Each row is a point on a landscape with many valleys, with its height.
A ball rolls from a point to the lowest of its 3 nearest points, and stops where none of them is lower. Distance is the straight distance between rows; heights are no part of it.
Q706 h=310: [  4   5   5  -9  -1   6   8  -3  10   8   7   2  -2 -14   3   1  11   6
  -8  -1  -9  -1 -13  -9  -9]
Q531 h=238: [  6  11   4  -1  15 -16   9  -4  -2   9 -10   6  15 -13  16   6  32 -11
 -19  15 -15   4  -2   0  -9]
Q106 h=352: [  5   6 -14   8  16  23 -22  10 -19  -7  -5   3  18   2 -15  -1  -2  -8
  26   2   9 -21  12  13  13]
Q332 h=385: [  9  15   0 -11  22   3  19  27  -2   5  -3   0 -10 -26   9   5   0   3
   7  14  12  -4   7  -5 -12]
Q403 h=381: [ -7 -25  16  -2  -8  -2   4   6   8   0  16   4   3  11  -6 -10 -10  -1
  -6  -1  -6   3  -1   4  12]
Q244 h=436: [  8  13   3   0  17 -11  27  25  -6   6  -9   1  -5 -21  15  18   5   4
 -17  12  10  -6   5   6  -8]
Q221 h=324: [ 15   2 -11   8  14   5  23  12  -9   4   6   4  -7 -19  -5  -1   2   3
  -9   8   8 -12  13 -21 -18]
Q922 h=575: [-21  16  10  12  -6 -18 -14  -2 -19  -1 -14   0   2   9 -14  -1 -14   1
  -9 -13  13  12   2   4  24]
Q794 h=652: [-13  26   8  -8  -8   0 -18   7  -3  -2 -15   0   7   3   4 -18 -17   3
   1 -19   8  11   0  -1  17]
Q28 h=312: [ -1  14   2   7 -13  -1   4 -13   3   0  -3  -3  -5   0 -10   1   9   8
 -15 -19 -10  14 -10  -1   5]
Q223 h=593: [ -8 -10   2  -2  10  22 -15  11 -25   6  14  12  11   6  -8  -1  -6  -2
  13   8   0  -8   5   7  17]
Q287 h=610: [-16  -2  16  -7  -4  15  -6   0   3   6   0   9   7  14   5 -15  -7  12
   5  -6   4   2  -6   6  22]
Q595 h=338: [ 20  -9 -18   5   4   5  12  12  -6  -2   4  -4 -17  -7 -11   6  -7   1
  10   7   5 -12   5   1 -23]
Q278 h=605: [-11  -9  -1  -2   2  23 -19   2 -10   4   3   4   7  22  15   2 -14  -1
  12  16  10 -11  -3   9  14]
Q900 h=249: [ -2  15  -2 -14   6   4  15   0  10  10   1  -8  -3 -22  11   6   9   7
  -6   3   0   2  -8  -9 -12]
Q912 h=659: [  0  -8  11   2  15  -1 -27  -7  10  -9  -9  -6   1   9   2   0 -29 -11
   6  15   4  -5   1  29 -14]
Q101 h=263: [  0 -10  -3   4 -10 -25   5 -27  -4   1   4  -1  -1  -2  -3   8  15 -18
 -23  -7 -11   1  -7 -18  10]
Q942 h=284: [  6   7  -2   1  37   3  13  13  -6   8  11   3   2 -13  -6   1  15   1
  -4   2  -7 -16  10 -26 -12]
Q121 h=569: [-18 -21   2   2  -8   5 -11  13   9   8  -2  -8  -4  23  18   2 -25  -8
   0   4  13   0   5  15  10]
Q621 h=635: [-15 -11  -1   3   1   6 -29 -12   9  -5  -9  -6  10  18  16   4 -21  -5
   9  16   3 -12  -4  23  -6]
Q728 h=275: [  3 -11  -4   6   7  14 -21   3  -5  -6  -4   8   6  17   3   0 -23  -3
  21  23   3 -13   2  18  -3]
Q820 h=270: [  2   2   1  -6  -9  -3   3 -11  -9  -7   3   3 -10 -16   2   7  24 -11
  -5  -1   3  19  -7   1  15]
Q987 h=384: [  5  17   2  -4   4   3   8  -4  22  13 -15  -6   3  -6  20  -5  23  -5
   0   2 -24  -1  -1 -20 -16]
Q177 h=799: [-19   9  13  27   1  -7  -8  11   2  16 -11  -5   9  14   7  -4 -27   0
  -9 -12  22   9   4   1  23]
Q317 h=232: [  9   8   2   0   5 -14   9 -13  -1  12   2   3   2 -19  10   9  29  -6
 -27  10  -3   2  -5  -2 -11]
Q774 h=565: [ -6  -8  12   8  -9  -5   4 -13  14   8   4   1   9  17  -5 -10   0  14
 -12 -12 -17   3  -9  -5   8]
Q521 h=741: [-12   5   0   1 -17  10 -18  -2  -6   0  -5  -2   2  16   8  -3 -16  12
   3  -7  16   9  -5   6  14]
Q9 h=416: [  6  14  -7 -12  29   2  20  22  -8   4  -1  -7  -9 -14   6  10  -3   3
  10   1  10 -12  12 -18  -2]
Q924 h=372: [ -1  24   1 -11  -7  15   1  -2   5   6  -3  -9  -4 -14  -1 -13   2   8
   0 -14 -10  13 -11  -5   1]
Q74 h=391: [ -4   4   3 -14   7  16   6  12  -1   1  11   8  -6 -14  -1  -2   6   8
   7   6  -7  -9  -2 -10  -2]
Q524 h=278: [  1   1   8  11 -13 -22   1 -20   9   4   1  -6  -1  12 -10  -1  11  -1
 -20 -15 -14   5  -3  -9  -3]
Q727 h=467: [ 11   0 -18   4  20  14  15   8 -16   2   9  -1  -5 -10 -17   6  -1   2
   5  -3   4 -16   5 -17  -7]
Q605 h=314: [  7 -15 -11  -7   3   9   6   8  -7  -1  16   4 -10  -5 -12  -2  -6   7
   6   2  -3  -9   2   5 -13]
Q437 h=387: [ 14  24 -11   2  20   5   6  19   0 -11 -13   8  -9 -19   8  14  -3   3
  24  15  13  -7   9  -2 -12]
Q225 h=228: [ -5  10   8  -3  -9  -6   1 -14  -6  -2  -5  -3  -6 -10  -1   1  18  -2
  -9 -10   1  17 -10   4  13]
Q928 h=239: [ 19  -8  -4  -6  -4  -8  15  -5  -6   3  14  -1  -9 -17  -3   3  10  -4
 -22   4   4  -3  -2   5 -19]
Q427 h=354: [  2   7   4 -14  30   6  15  15  -2   6   8   1   4 -20  -4   6  12 -10
   5   5 -13 -19   6 -24  -5]
Q734 h=233: [-16 -11  -1   3  -9  -6 -22 -14   2  -9 -16 -18  -3  22   5   9  -7  -8
   6   8  10   3   4  23  10]
Q813 h=118: [ 15  13  -2   9  33   2  28  10 -11   5   1  -2   2 -14  -6   0   6   1
 -10  -2   9 -15  14 -33  -4]
Q44 h=262: [ 17   0  -4  -7   0  -4  11  -9 -10   5   3  -7 -11 -17   7  19  16  -3
 -14   7   9   3  -6   7 -12]
Q598 h=146: [  0  17   9 -17  21   3  14   7  17  10  -2 -22  -5 -26  15  -1  11   0
   1  14 -10 -11  -3 -16   0]
Q419 h=460: [-16 -14   8  -2 -16 -23   4 -12  -5  -7  -1 -10  -3   5  -6   5  -1 -12
  -4  -5   7   5   8   1  28]
Q626 h=359: [-16 -10   6   1 -12 -18   3 -13   2  -2  -1 -17  -2   6  -7  -2  -5  -6
 -22 -18   3   4   1   1  20]
Q190 h=756: [-13  10   1   6 -16   7 -25  -6  -6  -9 -15  -3   2  14   4  -4  -6   6
   3  -5  21  11  -4  11  14]
Q313 h=473: [-19 -23  14   0  -3 -14  -6  18   1 -14   1   4  -2  13   4  -3  -7 -21
  -1   2  10   7  16  16   9]
Q994 h=383: [ -5  10 -14 -24   9  13   1  17  -6   1   9  -5  -3 -15   2   6  -1   4
  21   7   8 -13  -3  -5   0]
Q802 h=517: [-16   9   8  15  -8  -5  -9  -2  -8   1  -9  -8   0  15  -6  -4 -15   3
  -8 -17  16  14   1   8  20]
Q380 h=190: [  7 -23   8  -2 -11 -31  -2  -1   5 -12  12   7   6   3  -5  -3   3 -15
 -21  -9 -16   7   5  -7  -2]
Q775 h=622: [-33 -15   7  -1  -8 -15   2   7   2  -1 -11 -16  -1  15   8   2  -4 -26
  -1  -9  17   2  11  15  19]
Q655 h=423: [ -2   4 -19 -14  17  16   0  14  -7  -1   7   0   5 -10  -8   7  -1   3
  21  -2   4 -20  -4   4   4]
Q839 h=769: [-17   2  -4  14 -13  11 -24  -6  -5   3 -14 -15   3  18  10  -2 -20   6
  -1  -1  19   9  -5  12   9]
Q862 h=440: [  5  13   0   7 -11  -8   3  -6  14   4 -14   0   3  13  10  -3  18  -1
   4 -22 -21   8  -7 -18  -4]
Q592 h=362: [  8 -11  -2   4  21  10  -8  -3  -1  -5 -18 -13   0  11  -3 -13 -33 -10
  17  12  -7 -19  14  19   0]
Q481 h=505: [ -2 -14 -10 -11   9  23  -4   6 -21   8  20  -6   8   3 -10   4  -2   5
   7   1   2 -20  -2  11  10]
Q788 h=311: [ 16  10  -7   7  13   6 -14   1   4 -14 -11   7   5  -6 -12   1 -14   5
  29  18  10 -14  -3   7 -17]
Q755 h=374: [ -2  13  -1 -24  -3  19  -9   8   1   0   0   2  -7 -18  10  -9   3   0
  19   5   7  -1  -7  -5   1]
Q424 h=318: [  7   9   3   3  -4  -6   6  -5  19  -1  -3   6   7  -2   9   0  26  -3
   1   0 -21  10  -5 -18 -15]
Q829 h=289: [ -4  -5  -1  -5  -8  -9 -26 -11  -4 -16 -11  -6  -1  13  -4  11   3   0
  14  11  10   3  -5  22   2]
Q985 h=420: [  4  16   0   1   1 -10   9  -9   9   8 -19 -12   5  -5  26  -2  29 -15
 -11   3 -21  10   3  -7 -12]
Q217 h=645: [-15   5  14   4 -11   1  -9   0   6   3 -12   7  11  12   1 -10  -5  10
   0 -10  15  12  -1   6  24]
Q554 h=389: [ 19 -12 -12  12   0   8   9   4  -4 -16  -4   0 -11  -6  -8 -16  -9  -1
  18   3   5   2  13  10  -8]
Q562 h=277: [  8   9   5  -6   3  -2  11  -8   0   4   0   4  -6 -19   9  11  24  -5
 -16   3  -2  11 -10   3  -1]
Q346 h=321: [  3  -1  -9   3  16  21 -21   5 -10  -5  -1   5   8   7  -9  -2 -13   1
  26  19   1 -17   5  15   0]
Q187 h=315: [ 18  -6   4  10  -3 -10   4   2   9  -7  10  16   8 -14   2  -1  12  -9
 -16   7 -13   8   3 -14 -19]
Q418 h=599: [ -5  -2 -11  -2   4  21 -27  -7   0   5  -7   1  17  15  16   4 -14   1
  15  19   3 -17  -6   8   4]
Q150 h=282: [  3  -5   5  10  -4 -21   5 -25  -1   1   0   7   0   5   3  13  27 -15
 -14  -6 -17  12  -3 -16  18]
Q917 h=629: [ -6   2  -4  -7   9  24 -15  17 -20   1   7  17   9   4  -4  -8  -4   3
  19   8   4 -10   0   7  10]
Q97 h=356: [ 13 -17  -7   3   4   3  13   5 -12 -11   8   2 -11  -8 -10 -16 -11  -3
   4   0  -2  -3  13   2  -8]
Q439 h=428: [ 26   9  -8  15  17  -7  26   7  -5   3  -9   0   3 -18   9   1   0   5
 -24  12  10  -5  17 -17 -14]
Q492 h=220: [  8 -12  -5   9 -18 -20  -1 -20  23   1  -1   2   8  13  -2   4  12  -7
 -14 -15 -12  -2   0 -15  -7]
Q154 h=386: [ 20   4  -7  18  13  -2  26   1  -1   1  -2   4   4 -22   9  -8   1   0
 -19   6   8  -2  20 -24 -16]
Q51 h=53: [ -8 -20  12 -11 -12 -27   4  -3   9  -5  12  -6   6   9  -5  -6  -3 -11
 -22 -15  -4   2   9   2   3]
Q456 h=199: [  3   9  -8  -9  -9   7 -13  -2  -4 -11  -2   5  -8  -9   0  13  11   4
  14   6  14   7 -10  16  -4]
Q989 h=298: [ 12  -7 -12   2  11   7   1   2   1 -11  -4 -12  -7  -1 -14  -1 -25   4
  21   8  -5 -17   7  23 -14]
Q633 h=377: [  2   3  -6 -13  10  12  15   7  -1  13  12   2  -3 -15  -2  10   3   8
  -4   5   2 -16 -11 -15 -19]
Q773 h=414: [ -6   9  10   2  -6   8   1  -7   8   2  -1   2  -1   4  -1  -8   3  11
  -5 -13  -8  11 -12  -3   7]
Q362 h=373: [ -7 -10   0  -5 -17  13 -10   1  -1   3   7  -5  -1  13   7  -5 -14  13
   3   5   8   0  -8  18   4]
Q679 h=341: [  5  -6 -21   3  15  14  -9   3 -12  -4   3  -4   3   1 -12   8 -15   8
  25   9   0 -22   3  14  -4]
Q486 h=455: [  1  -5   9   2 -11  -5   4  -8  15   0   4  12  10   4  -1  -8  12   1
  -4  -9 -16  12 -13  -8   2]
Q505 h=411: [ -3  -1  -1 -11   0  24   5  -2   2  10  11   0   0  -4  -9  -1  -2  10
  -6  -4  -8  -8 -14  -7   0]
Q627 h=328: [  3 -22   2  -5   0   4   7   9  -6  -2  15   8  -6   1 -10 -10 -10   1
  -2   2  -7  -3   2   0  -2]
Q301 h=213: [ 11 -19   9   3  -5 -16   6   1  -4 -13  14  13  -3  -9  -2   8  14 -12
 -15   0  -7  13  -2   1  -5]
Q116 h=245: [  2 -15  -1   6   0   3 -14   3  -1 -13  -3   0 -12   7  -8  -1 -20  -3
  18  11   2  -5   5  23 -14]
Q407 h=675: [  3  -5   5  13 -15 -12   3  -4  22   7  -9  -1  13  20  -2  -8   3   8
  -1 -21 -17   6  -4 -13   5]
Q129 h=458: [ 10   6  -9   6 -12 -12  -3 -13  13   5 -12  10  13   9  22   9  30 -10
  -3   5 -12  10   4 -19 -18]
Q102 h=149: [-10 -23   6 -12  -9 -15   3   6   1 -11  10  -7  -9  11   0  -6  -8 -13
 -13 -14   0  -3  11  18  -1]
Q401 h=514: [-13  -3  11 -11  -2  15   4   0   3  10  12   7   5   4  -1  -6  -4  10
   3  -3 -11  -3  -9  -1  10]
Q945 h=399: [-16  -5  11   6 -14 -15   0  -6   2  -5   3   1   3  10 -10   2  -2   4
  -8 -16   3  16  -4   4  15]
Q502 h=240: [ -2 -10   7   1  -4  -7 -28  -4   1 -15 -13  -1  -1  13  -3   6  -8  -5
  13  12  11   1  -2  25  -4]
Q851 h=516: [-17 -19  11  -1  -1  15  -8   5  -5  10   8   8   3  20  15  -6 -19  -1
   2  10   5   1   3   6  22]
Q844 h=480: [ -8   9  -6 -17  -2  26  -3  -1  -3   7   6  -4   3  -2   3  -8  -4  13
   9  -5   0  -6 -12   0   9]
Q962 h=382: [ -5  17  12  10 -12  -9   0  -7  11  -4  -9   1   4  12  -7  -6   9   5
  -2 -21 -11  17  -6  -6  14]
Q122 h=379: [ -8 -18   9  -2 -14 -15  -5   2  -2 -15   4   6  -6   3  -1   0  -1  -9
  -3   2  10  10   8  17  15]
Q762 h=375: [  4 -13  -7   9  22  15 -20  -2 -17   2   1  -3  13  10  -1   1 -18  -6
  18  14  -1 -20   8  21   9]
Q771 h=725: [-16  -8  14  26  -3 -15   6  -3  17  16  -5  -8  10  23  -1 -10 -20   9
  -8 -13 -11   3  -1  -1  12]
Q499 h=340: [-14   4   5   9 -13 -13  -2 -11 -18  -8  -6  -9  -8   6 -14  10  -7  -2
  -7 -12   7   8   4  -5  28]
Q133 h=335: [-12 -13   1  -6  -5  -8 -14  -4   4 -16 -10 -11  -6  18   5   7 -12 -12
   3   5   5   0   8  31   1]
Q549 h=502: [ -8 -13  17   8 -15 -23   2  -7  12  -8   8   9  11   9  -7  -4   9  -2
  -5 -13  -8  13  -2  -4  16]
Q684 h=585: [-16 -16  15  14  -9 -27   2  -4  19  -1  -2  -7  10  13  -5  -2  -2   1
 -13 -14  -9   4   2  -6  16]
Q690 h=223: [  5 -14  -4   8 -10 -29  -3 -24   7  -1   0   1   4   3   1   9  20 -21
 -18  -5 -12   5  -2 -17   5]
Q105 h=378: [  8  -9  -5  13  20  10  -9  -6   0  -6 -14  -5   6  11  -9 -21 -20  -5
  24  14   4 -16  15  12   1]
Q453 h=413: [  7   2  -2 -10  14  10   6  -1   2  12  18   6   7  -9 -14   6  14  -3
  -1   3 -11 -19  -7 -20 -13]
Q20 h=439: [ -8  -6   7  -6 -16   2 -11   7  -3 -13   1   6  -4   9   1   2   2   6
   6   4  12   6  -4  15   9]
Q615 h=306: [  1   3   8   7  -8 -20   1 -17  -3  -4  -5   9   9  -7  -2  10  23 -10
 -10 -12 -13  18  -6 -14  18]
Q171 h=267: [ -3  19   9 -14 -11   1  -1  -5  -1  -3  -4   4  -5  -8   4  -5   9   3
  -2  -5  10  19  -8   8  12]
Q614 h=592: [-14  20  -4  -4 -11  18  -7  -3  -5   5   0  -5   1   8   0 -19 -25  15
  -2 -16  -1   8  -1   6  12]
Q467 h=380: [  4 -12   5  -3  -7   5   7  -8  10   5  16   5   0   0  -5  -7   6   3
  -9  -3 -15   2 -10 -10 -12]
Q607 h=276: [ 12  14   4   7  27  -2  27  18  -4   3   1   7   5 -20   8   1   3   7
 -12  11  -4  -9  15 -23 -17]
Q894 h=392: [ 15   9 -10   7   5   1   4  12   0  -3  -4   1 -14 -15   0  17  -2   2
  18   8  10   1   0  10 -20]
Q544 h=167: [  8  -8   0   3 -10 -18  -1 -18  13   3   9   5  10   0   1   4  21 -14
 -21   2 -12   7  -4 -10 -15]
Q593 h=322: [  0  -9   2  -4 -14 -10   4 -10  -3  -7  13   3  -6  -5  -1   5  15  -1
 -11  -4   2  14  -7   5   4]
Q953 h=376: [ 13  10 -12   6   8  11   7  13  -1  -7  -5   7 -11 -14  -4   1  -6   8
  28   8   9  -4   0   2 -11]
Q652 h=244: [  1 -19   0   1   0  13  -1  13  -8  -6  10   6  -6   3  -5 -11 -14   2
  10   9   0  -7   9  11   1]
Q559 h=266: [  8 -18   2  -6  -5 -18   4  -2   1  -5  14   5  -6  -7  -5   0  10 -14
 -23  -4  -7   6   0  -1  -7]
Q713 h=180: [ 11  10   5  -4  10 -10  10   6  11   8  -3  12  13 -15  20   3  26  -2
 -13  13 -17  -5   3  -4 -22]
Q260 h=316: [  7  10   8  -7  10  -1  18  12  -4   3   7   9  -8 -26   7   4  13  -2
  -3   6   1   8  -7  -3 -11]
Q151 h=234: [ -5 -28   5  -8 -14  -6   2   6   5  -1  16  -1  -5  12  -3 -10 -11   0
 -11  -2  -5  -1   0   8   1]
Q603 h=388: [  2 -12   6   2   3   6  10   7  -2  -6  19  18  -1  -4 -13  -7  -3   3
  -2   1 -10  -1   3  -2  -4]
Q258 h=627: [ -8  -1  -6 -21   2  23 -17   7 -13   1   0  13  10   5   3  -6  -6   2
  20   5   5 -10  -3   6   7]
Q527 h=646: [-16  -8  27   6  -2   5  -5   0   5  10   4  23  10  18   3 -11 -14   4
   5   1   5   7   0   2  25]
Q224 h=368: [  5  13   1   8 -13  -5   1 -13  16   7  -6  -3   3   4  -1  -6  18  -2
  -8 -13 -20  12  -7 -15 -12]
Q877 h=683: [-18  12  15   4  -9  11  -9  -3   5  11  -9   2  10  14   3 -10 -21  15
  -5 -10   9  10  -4   2  21]
Q185 h=175: [  1   4  -4  -2 -14  -5  -2 -19 -15  -1  -1 -11 -15  -2 -10   6  13   0
 -12 -11   1  12  -6   5  11]
Q414 h=443: [  6  17  -2   9   2 -15   1 -27   0   6 -14  -4  -1  -2   0   6  25  -7
 -25  -8 -14  11  -7 -12  -3]
Q677 h=339: [ -1  15 -16 -30  17  11  10   9   3   5   4 -26  -3 -21  13   7  -3   6
  10   0   7 -15  -5 -18   0]
Q27 h=619: [  3   4 -13 -13   4  20 -27   1  -6  -5  -5   7  17   5  10   3 -10   8
  22  10   4 -15  -9  10   0]
Q888 h=838: [-21   2   2  19  -8   1 -16   0  -3   9 -10 -13   3  19  13   1 -35   2
 -10  -3  24  10   2   7  20]
Q561 h=313: [  2 -15  -2  -5 -13  -7  -1  -6  -7  -8   6  -3 -16  -5  -4   8   8  -1
  -4   0   4   7  -7  15  -1]
Q136 h=621: [-16  26   8   6  -7  -4 -22   6 -16   2 -10   5   6  11  -1  -6 -22   8
  -5 -17   9  11   5   7  17]
Q483 h=216: [-10  13  -1  -3 -12   7  -9  -9 -11  -5  -3 -10  -8   2  -2  -3  -8  12
  -7 -15   8  13  -8  14   7]
Q60 h=283: [ 16  -6 -13   5  12   4  20   3  -8   6  13   4   0 -18 -10  -6  -4  -5
 -17   7  -1 -14  13 -26 -21]
Q376 h=186: [  8  -3  -1   0  -2  -5 -19   0  -3 -15  -5  11  -3  -1  -6   1  -4   1
  20  14  13   1  -1  20 -11]
Q654 h=472: [ 15  17  -9   3  24  -3  27  25 -10   7 -11  -1  -7 -11  10  14  -2  11
  -8  10  16 -10  18 -15 -11]
Q799 h=417: [  7  20   1   7  -6 -12   4 -12  11   7 -13  -2   4   2   8   4  26  -7
 -12  -9 -14  14  -3 -13 -13]
Q716 h=203: [  8  32   1   1   2  -6  -6  -5   9  13  -9 -15  -7  -2   2  -6   1  -5
 -11 -14 -26   9  -2 -13 -19]
Q384 h=176: [ -2   2  -1  -5 -16   3   0 -10  -1  -2   0  -9 -12  -1  -7   0   6   6
  -9 -13  10  14  -9   8   6]
Q266 h=493: [  7   2  -3   5 -16  -8   3  -2  17   3  -9   6   7  18  16  -2  20  -2
   4 -13 -21  11  -3 -21 -12]
Q691 h=348: [  4   4  -2  -6  10   4  18  16  -4   5   9   7  -7 -19   0   6   6  10
  -7   9   2  -4  -3  -8 -17]
Q153 h=97: [ -5   2  -3  -7 -21  -2  -5 -14 -12  -7   0 -10 -10   1  -2   3   8   9
  -6  -7  15  15  -6  11  11]
Q8 h=259: [  9   5   3   4  -1   0   7  -4  20   7   7  11   8  -4   9   1  21  -3
  -9   7 -17  -3  -6 -15 -24]
Q745 h=532: [ -8 -15   7  -1  -4   7   3  -2   6  15   7   0   3  18  -3  -5 -12   6
 -10  -7 -11  -2  -5  -2  12]
Q509 h=307: [  4  20   2  -8  -3   6   9  -7   8  11  -3 -11 -10 -11   4  -3   8   8
  -9 -10  -5   4 -11 -10 -10]
Q624 h=264: [ -3  -7  -6  -8  -9  12 -17  -4   0  -8  -1   1   0   7   3   6 -10   9
  18  16   8  -4 -11  19  -8]
Q868 h=395: [ 10  12   2 -15   9  -5  19  16  -2  10  -2  -5  -2 -23  16  17  11   6
 -13  12   9  -9  -2  -2 -12]
Q465 h=142: [  8  -7  -6  -3  -7  -3 -10  -7   4 -13  -3  -7 -12  -9  -9  13  -1   5
  19   8   3  -4  -6  25 -15]
Q124 h=509: [  2  17 -11   2 -10  -7   6  -5  16  12 -15  -1   3  12  17  -9  22  -9
   3  -7 -14  11   3 -22 -17]
Q647 h=360: [ 24  -3 -16  15   6  -1  18   9  -3  -7   2  -7 -18 -14 -11  -1  -7   4
  14   8   5  -4  13   2 -14]
Q350 h=198: [ 13  -7   3   0   2 -17  10 -18  -1   5  11   5   8 -11   4  10  21 -12
 -28   8  -7   5  -3  -6 -12]
Q738 h=512: [ -8 -11  -8  -4  -5  27 -14  -2 -11   6   8  -4  12  17   9   0 -15  11
   9   7   3  -8  -3  10  12]
Q670 h=396: [ -1  15   3  16  -6 -19  -3  -8   3   7  -5   2  -2  18 -15   2   1   2
  -9 -25 -18  10  -3  -6  -4]
Q512 h=390: [ -5  16 -11 -19  -9  19 -11   3   3  -4  -8   0   6  -8  11 -11  -5   9
  22  -1  15  -3  -9   7   7]
Q39 h=252: [ 16 -14  -7   4   4 -12   9  -1   2  -4  15   3  -6 -14  -6  -8  -4 -13
 -24   1  -5  -7  11  -8 -26]
Q338 h=370: [ -3  13   6 -14   7  13  11   5  14   9   5   0   1 -12   2 -12   9   1
   9   1 -19   6  -8 -12   3]
Q613 h=261: [ -1 -22   7  -6 -11 -10   2   9  -3 -11  15   3  -5   4  -1 -12  -6  -6
  -9  -4   1   7  10  14   0]
Q950 h=327: [ -9  17   8   6  -8 -14  -3 -10  -9  -5  -9   3  -8   4 -12   1   8   1
  -3 -21   0  20  -4  -6  29]
Q866 h=409: [-14 -17   7  -1   0  -6 -10  11   9 -10  -6 -10 -10  22   7   3  -9 -16
   3   0   2  -4  11  27  -5]
Q408 h=214: [-10  -6  -5  -2 -17  -6 -16 -18 -11 -13 -12 -16 -13   9  -6   8   5   2
   1  -1  15   6   2  13  20]
Q557 h=344: [  4   1   2   0   5   1  10   1  14   5   9  17  11  -2  -1  -4  14   2
   4   4 -21  -4  -7 -16 -13]
Q356 h=265: [ -8   6   4   8 -17 -12   0 -13  -8   2  -2 -10  -8  10 -16   3  -1   2
 -16 -19   1  11  -2   2  19]
Q611 h=363: [  2  -3  -2 -15  -7  10   8   3   2   3  10   0  -8  -3  -4   3   1  14
  -4   2   0   2 -11   2  -8]
Q616 h=342: [ 16   8  -2  14  24   5  18   4   1  -1   6  10   5 -14  -5  -8   8  -3
  -7  11 -10 -10  14 -30 -15]
Q715 h=412: [  9   6 -17  -8  -4   9   6   5   2   1  -1  -3  -5 -13  -1  23  -2  13
  22  10   8  -4  -9   9 -15]
Q503 h=644: [-17   6  14  23  -2 -16  -3   0  -2   7  -5  -9   7  18 -13  -6 -16   5
 -11 -16   7  12   3   7  19]
Q323 h=490: [ 10  22  -6   9  -6 -17   4  -1   9   6 -20 -10  -2   7   9  -7  19 -14
   1 -17 -21  18   5 -14  -7]
Q80 h=364: [ -7  10 -10 -25  15  10  -6  14   1  -1   2 -12  -6 -22  11   0  -1  -1
  24   7  10 -14  -3 -16   2]
Q604 h=320: [  8  17 -17 -13   8  13 -15  10   5  -9  -9   9   5  -9   2   6  -4   1
  32  12   8 -19  -6   1  -8]
Q534 h=329: [  4 -13  -1   9  22   9 -22  -4   0  -4  -4  -5   6  14   4   1 -35 -19
  17  21  -5 -18   7  19  -4]
Q769 h=447: [ 10   4 -14   1  19  14  18  12 -17   4  12   3   0 -14 -17   0   2   1
   9  -1   5 -14   5 -15  -1]
Q209 h=421: [-17  -4   7   5 -17  -8  -9  -7 -11   0 -10  -6  -3   8  -7  -1  -3   3
  -9 -11  18  13   1   5  27]
Q782 h=503: [ -7   5   6  -7 -14  17  -1  -4   5   7   4  -6  -2   6  -2 -11 -12  20
  -6 -10  -7   1 -14   1   2]
Q575 h=76: [ 16 -14  -7  13 -15 -23 -10  -4  11  -9   5  19  13   5   6  11  19 -14
  -7  -3 -10   8   9 -18 -14]
Q460 h=222: [ -3  -9   2  -3  -4  14 -19  10  -6 -10   0  10   1   9   1  -2 -10   8
  23  15  12  -2   1  14  -2]
Q46 h=260: [  8  -8  -5  -1  -6   3   2  12  -6 -10   5   6 -12  -5  -5   1   5   1
   9   3  11   6   0  19  -6]
Q412 h=494: [-24 -20  13  -6  -9 -14   6   7   5   2  -4 -16   1  18   5   0  -2 -14
 -14 -15  12   0  10   9  17]
Q628 h=268: [ 12  -5   2   1   0  -6  11   1  -1  -1  11  12  -4 -13  -4   8  12  -7
 -15   6  -2   7  -5   0 -18]
Q954 h=302: [  1  16 -13 -22   8  12   8   8   3  10   2 -15  -7 -20  16  10   3  15
   5   4   7 -12  -4  -7 -11]
Q563 h=438: [ -9  18  11   6  -6   2  -5  -8   4   1  -5  -7  -5   8 -13  -7  -6   8
  -6 -22 -14  12  -5  -4   2]
Q114 h=410: [ -1  22  12 -11  -3   7   3  -6  12   1  -5  -7  -6 -10   4 -11  10   0
   2 -12 -11  19 -10  -8   3]
Q170 h=295: [ 11  -4   1   7  14   1 -21  -2   7 -12  -7   2   2   2 -10   2 -28  -1
  23  18   1 -19   3  17 -10]
Q214 h=656: [-18 -22  23   9  -6 -30   2   3  10  -7   0   2  13   6   0  -4  -6 -11
  -9  -8   8  10   8   5  20]
Q248 h=418: [  8  12 -10  -8  27   5  19  19  -8   8   5  -2  -6 -16   1  17  -2   3
   7   7   6 -14   7 -16 -11]
Q476 h=285: [ -9 -14   9   0  -2  10 -14  11  -7  -3   5  12  -3  17   2 -10 -19  -1
  13  14   6  -2  10  13   6]
Q696 h=407: [ 18 -13 -18  12  11   8  25   1  -5  -6  -4  -8 -11  -8 -13  -8  -7   1
  11   2   6 -14  13 -15  -1]
Q368 h=355: [ 15  -1 -14   1   9  11  13  12  -6   0   4   4 -14 -14  -8   8  -8  10
  16   7   9 -10   6  -4 -13]
Q299 h=415: [  9 -14  -1   0   1  -2   7  -7  15   4  21  10   7  -4  -4  -6   5  -3
 -16   7 -14  -8  -3 -12 -20]
Q857 h=400: [  3  -5  -7  10  20  15   5   9 -20  -7   9   7   2  -6 -16 -10  -5  -1
  13   0   1 -11   7  -6   5]
Q7 h=337: [  3  -4  -6   1  -1  -2   2  -4  15   7   4  15  11  12   5  -4  19  -4
   5   4 -22  -4   1 -24 -22]
Q926 h=435: [  4   9  -1   7  -5 -14   5 -15   8   6 -12   3   7  -1  11   8  34 -11
  -8  -3 -17  11  -7 -12  -2]
Q766 h=394: [-14   1   6  -3 -18 -15  -5 -10  -9  -8  -6   0   0   4  -2   0   6  -2
  -2  -9  14  13   0   3  31]
Q901 h=408: [ -4  -7 -13   1   9  19 -17  -2 -11   0   8  -2  14  10   0  11 -10   3
  21  11   0 -22   3  23   8]
Q93 h=371: [  8  -1 -13   9  14  18   2   9 -16  -8  -4   5  -5  -6 -16  -6  -5   7
  29   8   6 -14   7   4  -1]
Q850 h=454: [ 19   6 -15   2  14  -4  20  18  -7   6  -1  -5 -12 -12   1  24   0  12
  -1  13  14  -7   9  -5 -23]
Q536 h=728: [-21  -9  19  10  -1  -5   0  -2  11  10   1  -2  11  18   5  -9 -17   7
  -5  -5  13  11   3   5  26]

Call two points neighbours if one is among the 3 nearest of the other. Go from one point of each pair to the other, from neighbour to neighbour, staying as low as possible. Name the highest point that can't be avoided.
Q8, Q51 -> Q628
Q734, Q652 -> Q476
Q153, Q51 -> Q562
Q716, Q900 -> Q509
Q575, Q713 -> Q317
Q734, Q465 -> Q502
